Each row is a point on a tangle of strands that fork and nearly touch. The rows are in no order.
Points whose rows are less than 101 apart are linked; no others are. Some points are linked to none.
J_45: [ -3  -3  12 -23   2 -13  10   7  -4  23 -19 -29  25  11  -3  15  -8  -3
 -12  36  -4 -26 -21 -16 -17  26  22  -3 -23  56   7  20   3 -12 -16 -41
  -1  -2 -14 -44   4  18 -15  42  11  41]
J_848: [ -7  11  20  11 -20 -11 -36  38  10 -30  -8  29 -46   4 -14 -32 -26   2
  12 -44  21 -29  -2  11  32  21  -2  14   5   0  16   3  13 -17   1 -26
  22  35 -14  -8  16 -23 -17 -35  23 -21]
J_516: [ 11  15  10  18  16  14 -23 -12   0   3  -8  35 -45  17 -23 -18 -26  16
  11  -8  35  -6  15 -10  40   8  -6   0  24 -10   5  13   5  21 -11  -5
   2  -3  -1 -30 -18  16 -42   1   8 -22]
J_596: [ 23 -13 -26  11 -19  19 -34   2  -4   9  17  38  -8  -3 -19 -29 -40  15
   6  -1  14   2   6  -8  14   1  -9 -25  35 -14 -23  13  10  20 -17 -14
  17   7  14   8 -29  25 -23 -20   6  -7]
J_377: [ 25 -11 -14  -9  10  16  37 -38 -35  19  -5 -13  23   7  27  22  23   5
 -27  42 -23  33   1  12 -22 -14  26 -30 -24  -2 -40  -4 -13 -21   6  14
 -16 -35   3  32 -26  13  29  31 -29   7]
J_159: [  1  -1  46 -21 -33  16  33   8  -9  11 -13 -12  11  -9  14  22  -5 -25
 -23  -9 -11   1  14  32   3   7  51 -13 -46  19 -45 -30   5 -68  10  10
  17  -9 -18  19  -9 -20  11   4   7  -2]
J_382: [ 38  11   9 -20   9  -2  36 -35 -23 -10 -38  12 -38  32   4  18  -2  12
 -50  19   0  24  -7  33   3   4  33 -33 -41  10 -37 -18  -7 -50   7 -13
 -16 -12 -28   2  -3  -7  -7  35 -10 -16]
J_60: [ 18  15  -8  -2  48 -11   3 -39 -15  10 -16  13 -36  34 -15   0  -7  23
   2  34  26  23   4 -16  13  10  -7   1   7  -5   2  29 -12  27  -7  -5
 -36 -17   5 -42 -20  29 -25  52  -8  -3]
J_275: [ 17  -6 -56   1   4   8 -27 -16   7   9  35  29   8 -11 -18 -33 -21  11
  22  11   6  33  14 -10  -3 -17 -49  -7  57 -43  -4   7   0  44  -8  18
  -6   0  34  10 -25  33  -5 -16 -11 -13]
J_351: [-20  23 -17  -7  41 -44  -6  -5  20 -25   3  -3 -29   8  -9 -20  15   3
  20   1   5  18  -7  -9 -12   1 -57  50  23 -26  67  12  -9  31  16   2
 -36  17  12 -34  29 -11   6  15  -1 -12]
J_916: [ 13  16  38   7  -6  21  27 -23 -13 -17 -28  25 -49  11   6   8   1   0
 -28 -17   9  15  19  45  38   0  40 -13 -33 -10 -39 -31   1 -47  18  24
   5 -16 -25  22 -11 -29  -2  -2  -4 -43]
J_944: [-19  -7  18 -21 -31 -22  -1  49  -1  -4  12 -32  37 -18  11  -5   2 -26
   0 -17 -19 -23 -21  14 -29  15   2   5 -32  26  10  -8   1 -42   1 -27
  15  30 -11  11  37 -25  33 -19  16  24]
J_418: [-32  10   3   4   2 -30 -28  41  23 -24  13   2 -14 -18 -18 -27   8   3
  20 -24   5 -17 -24  -6 -20   4 -51  54  22 -14  66   1   2  29   8 -14
  -2  38  -1 -21  34 -17   7 -43   5  -1]
J_686: [-19  -5 -12 -22 -24 -31 -14  51  12 -25   3 -20  16 -14   0 -15   2 -11
  -7 -18 -17 -26 -32  14 -34  12 -21  19 -13  19  36  -2   3 -26   4 -38
   5  42  -9   3  46 -26  27 -30  19  15]
J_607: [-13  -8  17 -22 -28  -6  19  29  -1   2  11 -36  50 -18  25  21  18 -34
 -15 -18 -30  -9  -4  16 -24  -8  16  -1 -39  22  -7 -22   1 -48  12   4
  11   3 -10  24  29 -27  34 -11   3  13]
J_768: [ -5 -17 -16   9  -7   5  -2  -7  -5  33  36 -17  51 -18  17   2  16  -5
  36  24 -14  10   8 -27 -24  -7  -7  -6  24 -19 -10  12  -6  38 -10   9
  -4 -13  26  13 -23  27  34  -1 -23  27]
J_990: [ 12   6  31 -16 -16  21  42 -15  -9 -12 -28   0 -12  -2  13  29   8 -19
 -42  -8 -11  11   9  42   5 -13  42 -14 -51  11 -42 -41   2 -67  21  24
   8 -10 -25  26   3 -29   1  12  -6 -23]
J_227: [ 21  11 -54   2  36   6   7 -34   2 -25  -5  22 -20  15 -18  13   5  14
 -29   4   8  31  12   4   7 -37 -23   2  16 -29  -2 -10  -8  32  18  36
 -25  -7   8   3   3   8 -28  18 -12 -30]
J_197: [ 19 -24 -79 -12 -25 -18 -33  19   9 -14  12  22  12  -2 -16 -33 -39  18
   2  -4  -7  15 -13  -1 -34  -9 -39 -15  35 -15  -1  13   9  15  -6 -26
   8  31  35  24 -10  19  12 -25  15  10]
J_408: [ -6  10  16  24 -10  -4 -41  29   2 -18   6  35 -51   5 -10 -52 -23   3
  44 -42  29 -15  -1   6  32  31 -26  10  28 -30  14  14   6  -5  -4 -14
   7  32   0   6   8  -7   5 -44  18 -19]
J_702: [ -4   5 -21  15   6  20 -23 -12  19  14  31  19   5 -24 -21 -22 -11   2
  31   0  15   7  17 -24  13 -23 -47  10  64 -36  15  -3   6  59 -12  28
   5  -5  20 -12 -12  27 -30 -26 -14 -21]
J_372: [ 17  -1 -78 -17  19 -24 -14 -12  20  -3  -4   4  12  13 -29   1 -31  26
 -17  29  -1  22 -13 -26 -28 -17 -44  13  37   4  20  15   5  44  -4 -17
  -9   8  21 -37 -11  36 -28  27   3  15]
J_769: [ 35 -13 -39 -22  -5 -13   0 -14 -31  -8  -1  15 -12  23  11 -18 -12  17
 -19  21  -7  33 -12  18 -19   0  -3 -40  -8  -6 -29  17 -10 -30   3 -26
 -18   1   8  29 -17   3  30  16  -3   5]
J_606: [-21   6  -1   2  -1  -6 -13  17  23 -14   0  -1   4  -9 -15  10   4   4
  -6 -12  -7 -25  -6 -11  -7 -15 -13  32   9  16  41  -1   7  23   0  -6
  13  15  -5 -26  22  -8 -25  -9   6  -4]
J_48: [  1   7  38  18  26  -9  15 -21 -37  15  -1  -7 -32  20  40 -22  21   3
  39   8  14  33   4   8  18  37  -7 -10 -13 -30 -25  23 -22 -32  10   8
 -42 -21   4  21 -22 -11  62   8  -5  -5]
J_268: [  4   9  -2 -18  12   0  15  -8  13 -18 -35  -1 -10  13 -15  38  -3  -1
 -43   6  -3 -18  -9  -2   2 -18  28   3 -22  36   7  -9   3  -7   2  -5
  10   3 -20 -28  24  -8 -46  29  10  -6]
J_204: [  1  16  31  13  42  -9  23 -31 -25  -1 -18  -3 -47  29  24   0  28   2
  10   3  13  27   8  14  22  18   0  -3 -16 -21   0  11 -18 -26  18  15
 -47 -24  -6   6  -7 -21  31  22  -8 -19]
J_761: [ 13  18   5 -19  37 -26  17 -19  -9 -16 -37  -6 -43  43   2   9   9   0
 -16  14  10   4 -13   4   1  16   0  -3 -21  18  19  18 -11 -26   6 -28
 -39  -4 -17 -34  18 -11 -12  47   6   4]
J_772: [  0 -20 -13  12 -22  21   2   0  -6   3  34  -3  34 -24  25  -4  19 -11
  16 -15 -25  14  18  12  -6 -19   2 -21   6 -35 -28 -12  -2  -8  11  36
   4 -12  13  64 -11 -12  45 -33 -18  -5]
J_228: [ 16 -15 -50 -13 -24 -30 -32  23 -10 -12   5  19 -11   7  -2 -50 -34  15
  23  -5   0  13 -22   6 -29  21 -32 -15  14 -15  -9  29   0 -13  -6 -43
   0  40  25  29  -4  10  34 -23  20  17]
J_609: [-30  -2  32  13 -25  -2 -11  42  14 -22  23 -14  11 -29  11  -5  18 -22
   9 -56 -14 -19   7  14   2  -3   0  17  -9  -8  12 -23   2 -15  10  22
  19  20 -13  30  36 -43  25 -57   3 -13]
J_931: [ -1  -8   9 -32  -4 -22  24  19 -12  14  -3 -47  40  11  29   8  14 -25
  -7  20 -20  -5 -27   9 -34  22   0 -13 -37  36   5  10  -8 -52   3 -33
 -16   2  -6  -6  23  -9  37  28   6  39]
J_190: [  4   3  57   0 -11  11   4  -3 -15  25 -25   3 -19  14  -3  -1 -25  -2
   2  13  21 -12  13   8  30  42  59 -18 -30  22 -40   6   4 -30 -17 -22
  15 -17 -16 -21 -34  11  -9  19  14   9]
J_780: [-24  -3  38   7   0 -19  -1  23 -10  28  15 -32  25  -8  12 -10  15  -9
  37   5   6 -20 -13 -20  -7  39  -3  15 -11  14  16  16  -7   3  -9 -25
  -3   6  -4 -19   7   6  32  -2   6  36]
J_643: [-32  22  56  13  41 -25  20   6  -6   0  -5 -32 -15  15  19   7  44 -19
  16 -11  12  -6  -5  -1  11  27  -9  31 -23   4  45   3 -16 -13  10   5
 -34  -7 -17 -25  30 -30  27  12   5   4]
J_748: [-22 -10 -14   2 -16 -18 -26  24  19  17  24 -10  37 -25 -22 -23  -8  11
  38  17  -4 -12 -19 -30 -37   4 -41  31  37   2  32  12   9  54 -12 -29
  14  21  15 -25  -1  27   3 -16  -2  37]
J_827: [-14   6  29   6  19   4  40 -13  -5 -11 -12 -24  -3   3  28  31  43 -24
 -14 -18 -13  10  13  23   7 -14  11   9 -36  -5   5 -26 -11 -37  29  42
 -20 -22 -17  28  21 -40  21   3 -12 -19]
J_896: [-15  12  15  23   4   8 -37  11  18   8  17  21 -21 -15 -24 -31 -14   7
  41 -12  25 -15   6 -23  24   6 -40  25  51 -21  31   7  11  45 -13   0
  11  10   7 -29   0  19 -26 -29   2 -12]
J_334: [  1 -13   4 -21  -9 -14  26  13 -21   9  11 -40  41  -2  42   7  23 -26
   0   4 -30  12 -12  16 -28  10  -4 -15 -38   5 -12  -4  -7 -58  16  -9
 -16  -7  -1  34  15 -20  61   6  -5  21]
J_818: [ 17  10  11  16  27  10   1 -31 -26  -1  -6  26 -52  25   7 -15   6  14
   7   2  18  29  18  16  34   9  -3 -17   5 -33 -20  11 -16  -7   9  20
 -30 -21   1  10 -21  -2  12   6 -11 -28]
J_923: [-14   9  -8 -15   1 -25 -18  27  26 -27 -23  -6  -9   5 -22   6  -9  11
 -27  -3  -1 -35 -26  -8 -11  -7 -18  37  -1  43  54   3  13   8  -1 -42
  10  28 -17 -50  33  -9 -37   1  17   4]
J_83: [ 24   4 -37 -19   1 -19 -11   1   5 -31 -20  16 -24  24 -16   0 -23  15
 -32  -5  -1  -1 -12   6  -3  -8  -7 -12   0  13   8   8   6 -12   5 -28
  -7  15  -9 -12   9  -2 -22  17  18  -3]
J_859: [ 16  11 -18  11  21  19 -25 -18  13  13  -2  30 -21   6 -40  -7 -32  20
   2   8  32   2   7 -30  29  -9 -21  11  40  -3   8   8  14  54 -14  -1
   8  -9   9 -44 -22  38 -68  10  -1 -13]
J_567: [ 16 -18 -39 -33 -50   4  -5  21  18 -22   0   3  26 -13 -10  22 -27  -5
 -50  -2 -27 -13 -11   8 -21 -30  26 -20  -9  28 -24 -17  19 -27   0 -13
  38  23  -1  18   9  -6 -19  -6  19   7]
J_779: [ -1   0  24  16 -15  50   7 -11  20  -1  -9  18   2 -18 -14  31  -8  -8
 -23 -17  11 -20  19   0  33 -27  49  -3  -2   7 -21 -36  16  20 -13  43
  47 -12  -3   3  -5  -3 -61 -18  -1 -30]
J_468: [ 22  -6   7   2   4  18  18 -32 -33  30  -7   5   0  13  13   6  -3  18
 -11  40   2  24   5   6  -1  12  39 -36 -14   1 -47   9 -11  -6 -10  -2
  -7 -33   3  11 -43  25  16  29 -16   5]
J_487: [ -4 -18  29  30 -27  37 -12   9  -6  42  31   2  28 -26  10 -20 -10  -7
  48   2   8  -9  18 -14  18  16  20 -27  28 -19 -39   2   5  18 -28  12
  21 -14  13  18 -35  20  14 -35  -9  10]
J_804: [ 14 -20 -62 -15 -35   5 -13  16  18 -19   9  10  33 -15 -10  12 -18   5
 -34  -8 -27  -4  -7   0 -25 -38  -1 -19  13   7  -9 -12  14   4   2   2
  29  14  13  29   4   0 -12 -15   8   1]
J_366: [ -6 -14  20 -19 -12   5  16   5 -11  41  -1 -35  57  -7   8  22  -3 -10
  -2  38 -12 -22  -5 -15 -18  20  40  -9 -26  43 -17   9  -1  -6 -16 -21
  12 -17  -3 -22 -14  22   1  35   4  47]
J_627: [  5   4 -11 -22  -1 -29  -9  15  10 -18 -23  -2 -14  19 -15  -6 -19   7
 -17   7   0 -21 -23  -7  -8  13  -4   5  -8  35  24  18   7 -14  -5 -52
  -4  25 -14 -33  14   1 -17  18  23  17]
J_461: [-10  -4 -16   3   6 -11 -10  -2   6  18  22 -10  24  -8  -2 -10   2   3
  29  20  -4   2  -2 -25 -19   0 -24  14  29  -7  17  18  -1  38  -9  -6
  -8   3  20 -15  -8  24  11   9  -7  25]
J_680: [-31   1  50  21 -12 -16 -22  36  -5  22  16 -13   3 -14 -10 -36   0   0
  52  -5  24 -34 -16 -21   5  54  -9  25   0  13  16  17   7  12 -19 -40
  16  28 -11 -29   3  10  16 -28  17  29]
J_291: [ 14   8  40  16  -3  38  30 -33 -19  12 -19  18 -25   3  11   9   2   4
 -19   4   7  20  25  31  32   7  47 -23 -27 -14 -52 -26  -5 -31   5  30
   8 -30 -13  23 -36  -7   6   1 -16 -27]
J_294: [ -5  -1  11  11  13 -16  -2  -3 -20  14  22  -8  -7   5  34 -29  22  -4
  54   2   7  21  -3  -3  -1  28 -24  -3   9 -37  -9  21 -19  -8   8   7
 -33  -1  17  31  -9  -6  67 -11  -5  10]
J_459: [-17  13  21  22   5 -16 -21  21   0 -13  11   8 -36   2   6 -40   5  -1
  44 -30  19  -4  -4  -1  21  31 -28  19  15 -31  23  13  -8  -3   5   1
 -13  21   5   6  14 -17  29 -29  10  -5]
J_886: [  8  15  -9 -10  39 -27   4 -22  -9  -1 -17  -7 -32  31  -6  -2   3   8
   7  26  13  14  -9 -12  -5  15 -19   8   1   6  26  31  -9   7   1 -21
 -42  -4   1 -39   1  10  -8  49   3  10]
J_683: [-28   7  45   7  18 -14  30   5  -9   9   4 -42  18  -3  33  19  40 -26
   6 -15  -9  -4   4   6   0   9   3  13 -31   5  16 -12 -13 -26  15  19
 -17 -16 -11   5  22 -31  37   0  -2   3]
J_323: [  8 -14   0  18 -14  34   9 -16 -17  18  20   3  20 -15  17   3   9  -2
   9   7 -11  12  20   7   8 -11  19 -26   6 -23 -35  -6  -4   1   1  28
   6 -26  10  40 -29   5  24 -14 -19  -4]
J_420: [-33   6  62  28  15  19   1   0  13  37  -2 -14  18 -15  -5  21  12  -8
  21   1  16 -33  15 -30  24  15  27  25   3  22  18  -2   3  38 -26  12
  22 -18 -10 -44 -11  13 -30  -2  -5  10]
J_30: [ 19   1 -35 -12  11 -11   3 -12 -10 -17  -5   3 -11  18   3   5   3   7
 -16   7 -11  19  -6   9 -11 -13 -10 -13   1  -8   0   8  -6 -10  10  -3
 -22  -1   4  12   2  -5   9  18  -2   0]
J_635: [-27  -2  18  16  13  17   8 -11  19  28   8 -15  38 -20  -9  28  20  -3
  11  14  -3 -16  11 -37  -3 -19   8  26  16  14  27  -4   1  58 -15  24
  14 -18   5 -32   0  18 -33   8 -19  13]
J_395: [  4 -10 -32 -23  -7 -38 -19  11  -8   6  -5 -12   8  17  -1 -29 -21  14
  19  28   2  -1 -34 -10 -36  31 -26  -6   2  21  10  39  -5  -9 -13 -60
 -17  26  12 -11  -3  21  22  21  17  43]
J_438: [ 11 -11  -7   6 -29  12 -36  16   7  14   4  26  -1  -6 -33 -25 -52  17
  12   0  17 -23  -6 -19  15  11   3  -9  30  15  -9  18  26  24 -27 -38
  36  14   7 -23 -25  34 -45 -12  15  11]
J_819: [-22 -18   2   2 -45   9 -25  46  28   3  24  -7  49 -43 -17   2 -14  -6
   1 -21 -19 -39  -9 -18 -21 -14   5  14  14  25  11 -14  24  24 -18 -19
  50  28  -3  -2  15  -4 -18 -44   5  13]
J_445: [-11  17   5  18  27   7  21 -18   5 -35 -10  -2 -30   7  11  21  39 -10
  -9 -29  -3  11  19  22  21 -31  -6  14 -12 -25  17 -22 -12  -8  31  56
 -22 -17 -13  25  26 -35   0  -2 -11 -41]
J_967: [-31  -3  39  22 -18  20   0  23  21  -7  21  -9  22 -34   7  14  22 -24
   3 -48 -10 -19  20   5  15 -18  18  11  -3  -2   3 -32   5   2   2  44
  28  -2 -10  24  17 -32  -2 -51  -4 -21]
J_998: [  0  12  28  21   7  17  -6  -8   0  -8 -14  25 -43  12  -7  -5  -6  -1
   6 -20  23  -9  20   4  45   5  17   1   5 -11  -1  -2   2   0   1  15
   7  -9 -13  -9  -5  -9 -26  -8   7 -28]
J_522: [-26   1  28  22 -13  -6 -37  33  13  11  16   8  -7 -19 -24 -37 -15   8
  49 -10  25 -29 -13 -25  10  28 -27  30  33  -1  31  14  15  35 -16 -30
  23  25  -5 -32   2  16 -11 -35  10  15]
J_267: [-15   0 -19  -8 -12 -33 -23  40   7 -25   2  -1  -8  -6  -5 -32  -7   1
  17 -17  -4 -15 -27   0 -25  18 -37  23   8  -2  42  13   1  -1   4 -35
  -2  40   5   2  26 -13  21 -25  19  11]
J_791: [ 21   2 -33 -41   5 -22  25  -4   9 -24 -32 -15   1  25   4  29   6  -9
 -54  22 -21   3 -30  17 -26 -11   3 -22 -26  36   6  -2  -3 -49  10 -25
 -21   8 -14 -13  36 -15  -9  37   3  14]
J_985: [ 10  -2  48 -17 -17  13  24  -1 -22  30 -15 -12   8   5  12   9 -15 -10
 -10  17   6  -2   7  17   6  30  56 -24 -43  25 -47  -6   3 -54  -9 -15
  12 -20 -13  -3 -30   3  12  23   4  16]
J_73: [  0  10   2  -5  18 -38  -6   4 -23  -6   5  -2 -35  22  27 -44   9   0
  45  -1  13  24 -20   3 -10  39 -37   0  -2 -27   8  35 -21 -23   9 -21
 -40  20  14  23   7 -13  58   4   9   9]
J_562: [ -2 -19 -31  -4 -16   7  15  -3  -3 -13  21 -17  37 -18  26  19  28 -16
 -11  -6 -37  16  10  13 -25 -37   1 -12  -9 -18 -14 -20  -3 -17  19  32
  -3 -12   9  61   6 -19  36 -13 -17  -3]
J_875: [-28   5  21  21  -4  -8 -12  23  10 -11  25  -5  -2 -17   9 -16  22 -10
  33 -39   2 -10   3   0   4   9 -24  20  14 -26  24  -5  -5   5   8  16
  -4  15   0  19  23 -25  32 -40   1  -7]
J_520: [  5  -3  28  30   4  28  22 -28 -22  13   3   5  -7  -4  29  -2  19   0
  12  -1  -2  23  27  25  24   5  19 -19 -11 -30 -44 -14 -10 -24  12  42
 -12 -34  -1  42 -34 -10  39 -15 -19 -22]
J_7: [-25  10  56  28   8  16  -2   3  11  12  -9   4 -18  -4  -2  10   4  -9
  16 -17  23 -26  19 -12  38  13  26  18   1   9  12  -2   4  11 -11  13
  17 -10 -12 -30  -4  -5 -25 -10   5 -13]
J_208: [  3  18 -34   7  34  -1   4 -20  14 -43  -8  13 -34  10  -9  14  21   1
 -18 -23   3  17  13  12  14 -40 -30  18  10 -32  25 -13  -7  19  29  47
 -25  -3  -2   7  24 -17 -22   4  -4 -39]
J_56: [ -7 -19  -7  -5  -8  14  32  -6  -4  13  18 -36  62 -21  31  40  37 -21
 -12   7 -35   8  10   2 -26 -29  20  -8 -25   0 -15 -21  -5  -9  12  38
   3 -24   2  37   4 -11  30   1 -24  14]
J_834: [ 18   3 -11   4  -2  34   0 -17  17 -19 -22  31 -15   3 -31  32 -18   9
 -47 -10  14 -16   4  -1  31 -31  28  -3  -3  15 -18 -29  19  25  -3  23
  35   1  -8 -10   2   9 -76   4  11 -28]
J_405: [ 19   6  -8  17  17  40  -2 -27   8  10 -12  29 -13   6 -34  20 -19  20
 -22  10  26  -5  11 -20  30 -20  15  -2  18   3 -10 -10  12  49 -14  21
  17 -17   4 -29 -18  34 -77  13  -4 -16]
J_833: [ -7   1  28  -3  13  -9   2  -7  -9  23 -17 -11  -1  16  -7   5  -9   3
  12  24  13 -18  -2 -21   6  31  20   4 -11  34  10  25  -1   4 -19 -34
  -6 -10 -10 -44 -12  21 -16  39   8  26]
J_293: [ -5 -15 -52  -2 -28 -11 -32  26  24   2  20   7  30 -27 -24 -27 -29  13
  23  -2 -10  -6 -15 -18 -35 -13 -46  10  47 -10  20   6  17  44 -14 -23
  21  26  26  -1  -4  26  -3 -34   5  19]
J_74: [-19  -9  24  -1 -15  16   7  15  14   9   1 -15  39 -22   0  31   5 -13
  -9  -5 -14 -28   7 -11  -4 -12  33   8 -15  33   0 -15   8   7 -10  11
  31  -4  -8 -10   7  -4 -21  -2   0   8]
J_209: [  8  -7 -58 -22   3 -39 -21   3  10   5  -4  -3   7  12 -21 -27 -30  23
  12  33   2  13 -25 -20 -35  10 -46  12  27   9  21  35   2  28 -13 -46
 -12  22  24 -30 -12  35   2  21  13  32]
J_638: [ 16  11  19 -21  -2   0  21 -11  -1 -12 -38   3 -24  19  -7  25  -9  -6
 -35   3   3  -7  -1  18  12   2  43 -14 -34  29 -17 -12   6 -37   3 -12
   4  -4 -24 -15   9 -11 -28  29   9  -5]
J_642: [-17 -11  25  16   6  17  22 -16  -5  48  27 -39  62 -21  25  25  33 -18
  32  19 -13   1  20 -25 -11   1  17  -3   0  -9 -12   0  -8  30  -8  29
  -4 -34  13   8 -22  17  33  -2 -25  28]
J_217: [ 12  -9 -44   3 -14  17 -11   1  15 -28   9  20   0 -11  -7   3  -3   0
 -22 -28 -12   5   9  11   3 -36  -9  -8  15 -21  -1 -17   4  12  14  25
  12   5   8  35   6  -9 -14 -19   1 -25]
J_75: [ 12 -11 -27 -29  -2 -26   6   3 -12  10  -3 -23  23  17  13  -3  -1  -3
  -4  33 -16   6 -24  -3 -37  15  -7 -18 -11  22   1  26  -8 -27  -5 -40
 -20   3   8   0   0   9  30  32   4  41]
J_685: [  8  22   3  -3   5 -14 -20  15  16 -46 -29  28 -57  19 -18  -7 -18   5
 -21 -40  15 -22  -5  10  30   0  -6  20  -2   7  31  -4  14 -13  13 -21
   2  25 -21 -22  26 -26 -37  -9  20 -34]
J_790: [ -6   1 -34   2  -6  -5 -21  12  23 -26   9  12  -5  -9 -12  -6  -5   4
  -2 -26  -6  -3   0   1  -3 -22 -30  16  23 -18  32  -4   4  19   9   6
   5  16   8   8  16 -10 -10 -21   7 -16]
J_593: [ 13  -6 -33   3  22  20  29 -37 -14   1  -3  -7  21   3  12  33  28   5
 -25  31 -15  27   9   4 -13 -39  11 -12  -4 -14 -20 -10 -12  18  11  38
 -12 -28   8  23  -8  13   0  28 -28  -1]
J_185: [  0 -13  -4   1 -42  13 -27  31  16  -2   8  15  15 -22 -21  -8 -36   1
  -4 -15  -3 -31   0 -13   6  -6  15  -4  12  25  -5  -4  25  11 -20 -26
  52  21  -1  -6  -4  10 -36 -24  17   5]
J_712: [ 16  -5 -51  -2   2   5 -25  -8  14   9   4  17   6   1 -34  -1 -36  28
 -10  17   8   5  -2 -24  -1 -18 -25   3  37   3   7   9  17  48 -11 -10
  12   1  18 -30 -19  40 -48   9   3   5]
J_269: [-23  13  45   7  14 -19   1  16  -8   8  -3 -19 -10   9  10  -7  16  -8
  21  -6  12 -17  -7  -6  10  37  -2  22 -16  12  28  15  -6 -13  -4 -18
 -17   4 -11 -24  14 -12  23   8  10  11]
J_69: [  8  -9  16   9 -33  50  14 -13   6  -1   2  19   7 -26  -4  26  -5  -5
 -29 -12  -4  -3  23  22  22 -28  51 -21 -10  -5 -45 -42  13  -4  -1  46
  42 -16  -2  38 -17  -6 -26 -23  -8 -28]
J_170: [ 12  10  40   5  16   1  -4 -16 -16  18 -27  17 -41  28 -10  -7 -22  16
   8  15  34 -10   8  -6  34  42  37 -14 -13  19 -16  25   1  -6 -18 -30
  -6 -15 -14 -36 -29  19 -23  31   8   3]
J_333: [-11  -2   2   6   8  24  14 -10  18   8  -8  -9  30 -10  -8  40  12  -2
 -17   8  -7 -17   5 -21  -4 -31  26  10  -4  21  10 -13   3  35  -8  24
  23 -13   0 -16   7  10 -41  14  -6   4]
J_623: [ 44  -5 -26 -26   0  -7  19 -29 -32 -11 -19  17 -23  29   7   2  -8  22
 -48  26 -11  36 -10  25 -11   0  17 -50 -23   9 -43  -4  -7 -41   2 -18
 -18  -8 -12  18 -13   2  13  29 -11  -7]
J_561: [ -6   5 -25   8  21  -7   3 -17   3 -11  27  -4  -1  -3  14  -6  30  -6
  22   0  -9  26  15   0  -6 -19 -32  13  24 -46  17   1 -17  21  18  40
 -30  -8  18  22   3  -5  27  -1 -17 -13]
J_872: [-20 -17  23  -1 -44  15  -4  39  16  20  26 -18  63 -42  -1  13  -1 -20
   0 -19 -23 -32   3 -10 -15  -8  28   3  -4  29 -11 -19  14   9 -17   1
  47  11  -5   6   9  -4  -2 -34   3  18]
J_590: [-14  -8  17  15 -19  36  14   0  19 -11   8   1  16 -31   8  26  20 -16
 -13 -32 -14 -10  24  17  16 -32  27  -5 -11 -10 -19 -40   3  -4  11  57
  26 -16  -4  43   7 -28 -13 -33 -11 -28]
J_733: [  9  -1 -39 -30  -2  -3  16  -1  21 -31 -27 -12  13   6  -5  44   4  -5
 -62   8 -23 -12 -19   3 -25 -40  11  -4 -16  34   7 -19   5 -14  10   4
   6   9 -12  -4  31 -12 -29  23   6   0]
J_982: [ -2  -6  -2 -29 -36   5  14  21  12 -22  -1  -9  21 -17   5  28  -1 -22
 -36 -19 -30 -12  -6  20 -14 -24  27  -7 -29  27 -14 -29   9 -42  12  10
  27  11 -13  23  24 -27  -3  -6  11  -7]
J_321: [ 21  -1 -52   8  33  31  19 -43  -9  -5   2  12   9   2  -7  25  20  14
 -31  26  -4  33  15   6   4 -47  -6  -5  16 -29 -20 -21 -11  44  11  52
 -11 -23  16  18 -11  25 -25  19 -28 -19]
J_335: [-18 -15  35   4  -4  17  32  -2  -4  44  13 -47  70 -24  28  35  25 -21
   5   9 -17  -9  17 -10 -14   0  36  -4 -26  13 -19 -19  -6   3  -3  27
  13 -31   3   8 -10   3  22  -1 -18  25]
J_396: [  6   0  16   7  13  11  42 -26 -25   5 -10 -13  -4   5  33  13  31 -10
  -9   2 -16  27  11  31   5  -5  13 -13 -36 -18 -26 -14 -11 -46  26  31
 -22 -32  -9  42  -7 -25  39   9 -22 -15]
J_169: [ 19  25  -5  10  44  -2  -8 -31  -7  -7 -15  32 -60  35 -22 -12 -14  23
   0   2  34  15  10  -6  36   7 -14   3  18 -16   6  18  -8  26   1   2
 -30 -10  -1 -38 -11  13 -36  24   2 -27]
J_589: [-33  13 -15   3  21 -34 -13  11  30 -17  18  -8   4 -16 -15 -15  20   0
  21  -2  -5   7  -8 -14 -25 -13 -58  55  32 -24  65   0  -4  51  11  10
 -14  19  12 -27  29  -6   6 -12 -10  -5]
J_84: [ 12  10 -18 -16  25 -47 -15  -8 -16 -13  -9  11 -52  40   8 -44  -8  17
  22   9  20  29 -21   5  -9  32 -38  -4   4 -18  12  42 -17 -17   1 -38
 -46  18  13  -3   2   0  27  23  12   6]
J_814: [ 25   2  10  11  16  17  11 -41 -41  24  -3  23 -32  19  19 -12   4  26
  -1  28  11  40  13  16  19  18  17 -34  -5 -19 -46  11 -19  -6  -4   9
 -21 -34   2  19 -48  18  29  16 -20 -15]
J_343: [ 18  -9 -31   5  -8   0 -31  -7 -14   9  26  30 -11   2  -1 -42 -24  16
  29   9  12  23   3  -2  -3   7 -32 -22  37 -35 -24  26  -8  17 -10  -7
  -6  10  30  25 -27  24  23 -18  -1  -3]

A fork is a point with three links. Follow the links from the first point to the second and name the forks in between, in order.
J_396 / J_275 -> J_827
J_420 / J_772 -> J_827 > J_520
J_382 / J_209 -> J_607
J_748 / J_45 -> J_520
J_596 / J_334 -> J_516 > J_859
J_804 / J_60 -> J_607 > J_859 > J_516

A fork is a point with three links, a tip a point with one. Leave the first point through the second and follow the links. Name the first fork or tip that comes.
J_382 / J_623 -> J_607
J_45 / J_833 -> J_520
J_819 / J_872 -> J_516
J_998 / J_7 -> J_827
J_593 / J_377 -> J_84
J_69 / J_590 -> J_685

Follow the links from the first point to the second, and from the first to the third. Name the last point that the two ways share.
J_351 / J_623 / J_761 -> J_607
J_886 / J_30 / J_848 -> J_859
J_267 / J_875 / J_761 -> J_859
J_169 / J_627 / J_589 -> J_607
J_377 / J_833 / J_748 -> J_520
J_916 / J_872 / J_228 -> J_520
J_780 / J_45 / J_73 -> J_827
J_761 / J_351 / J_275 -> J_516
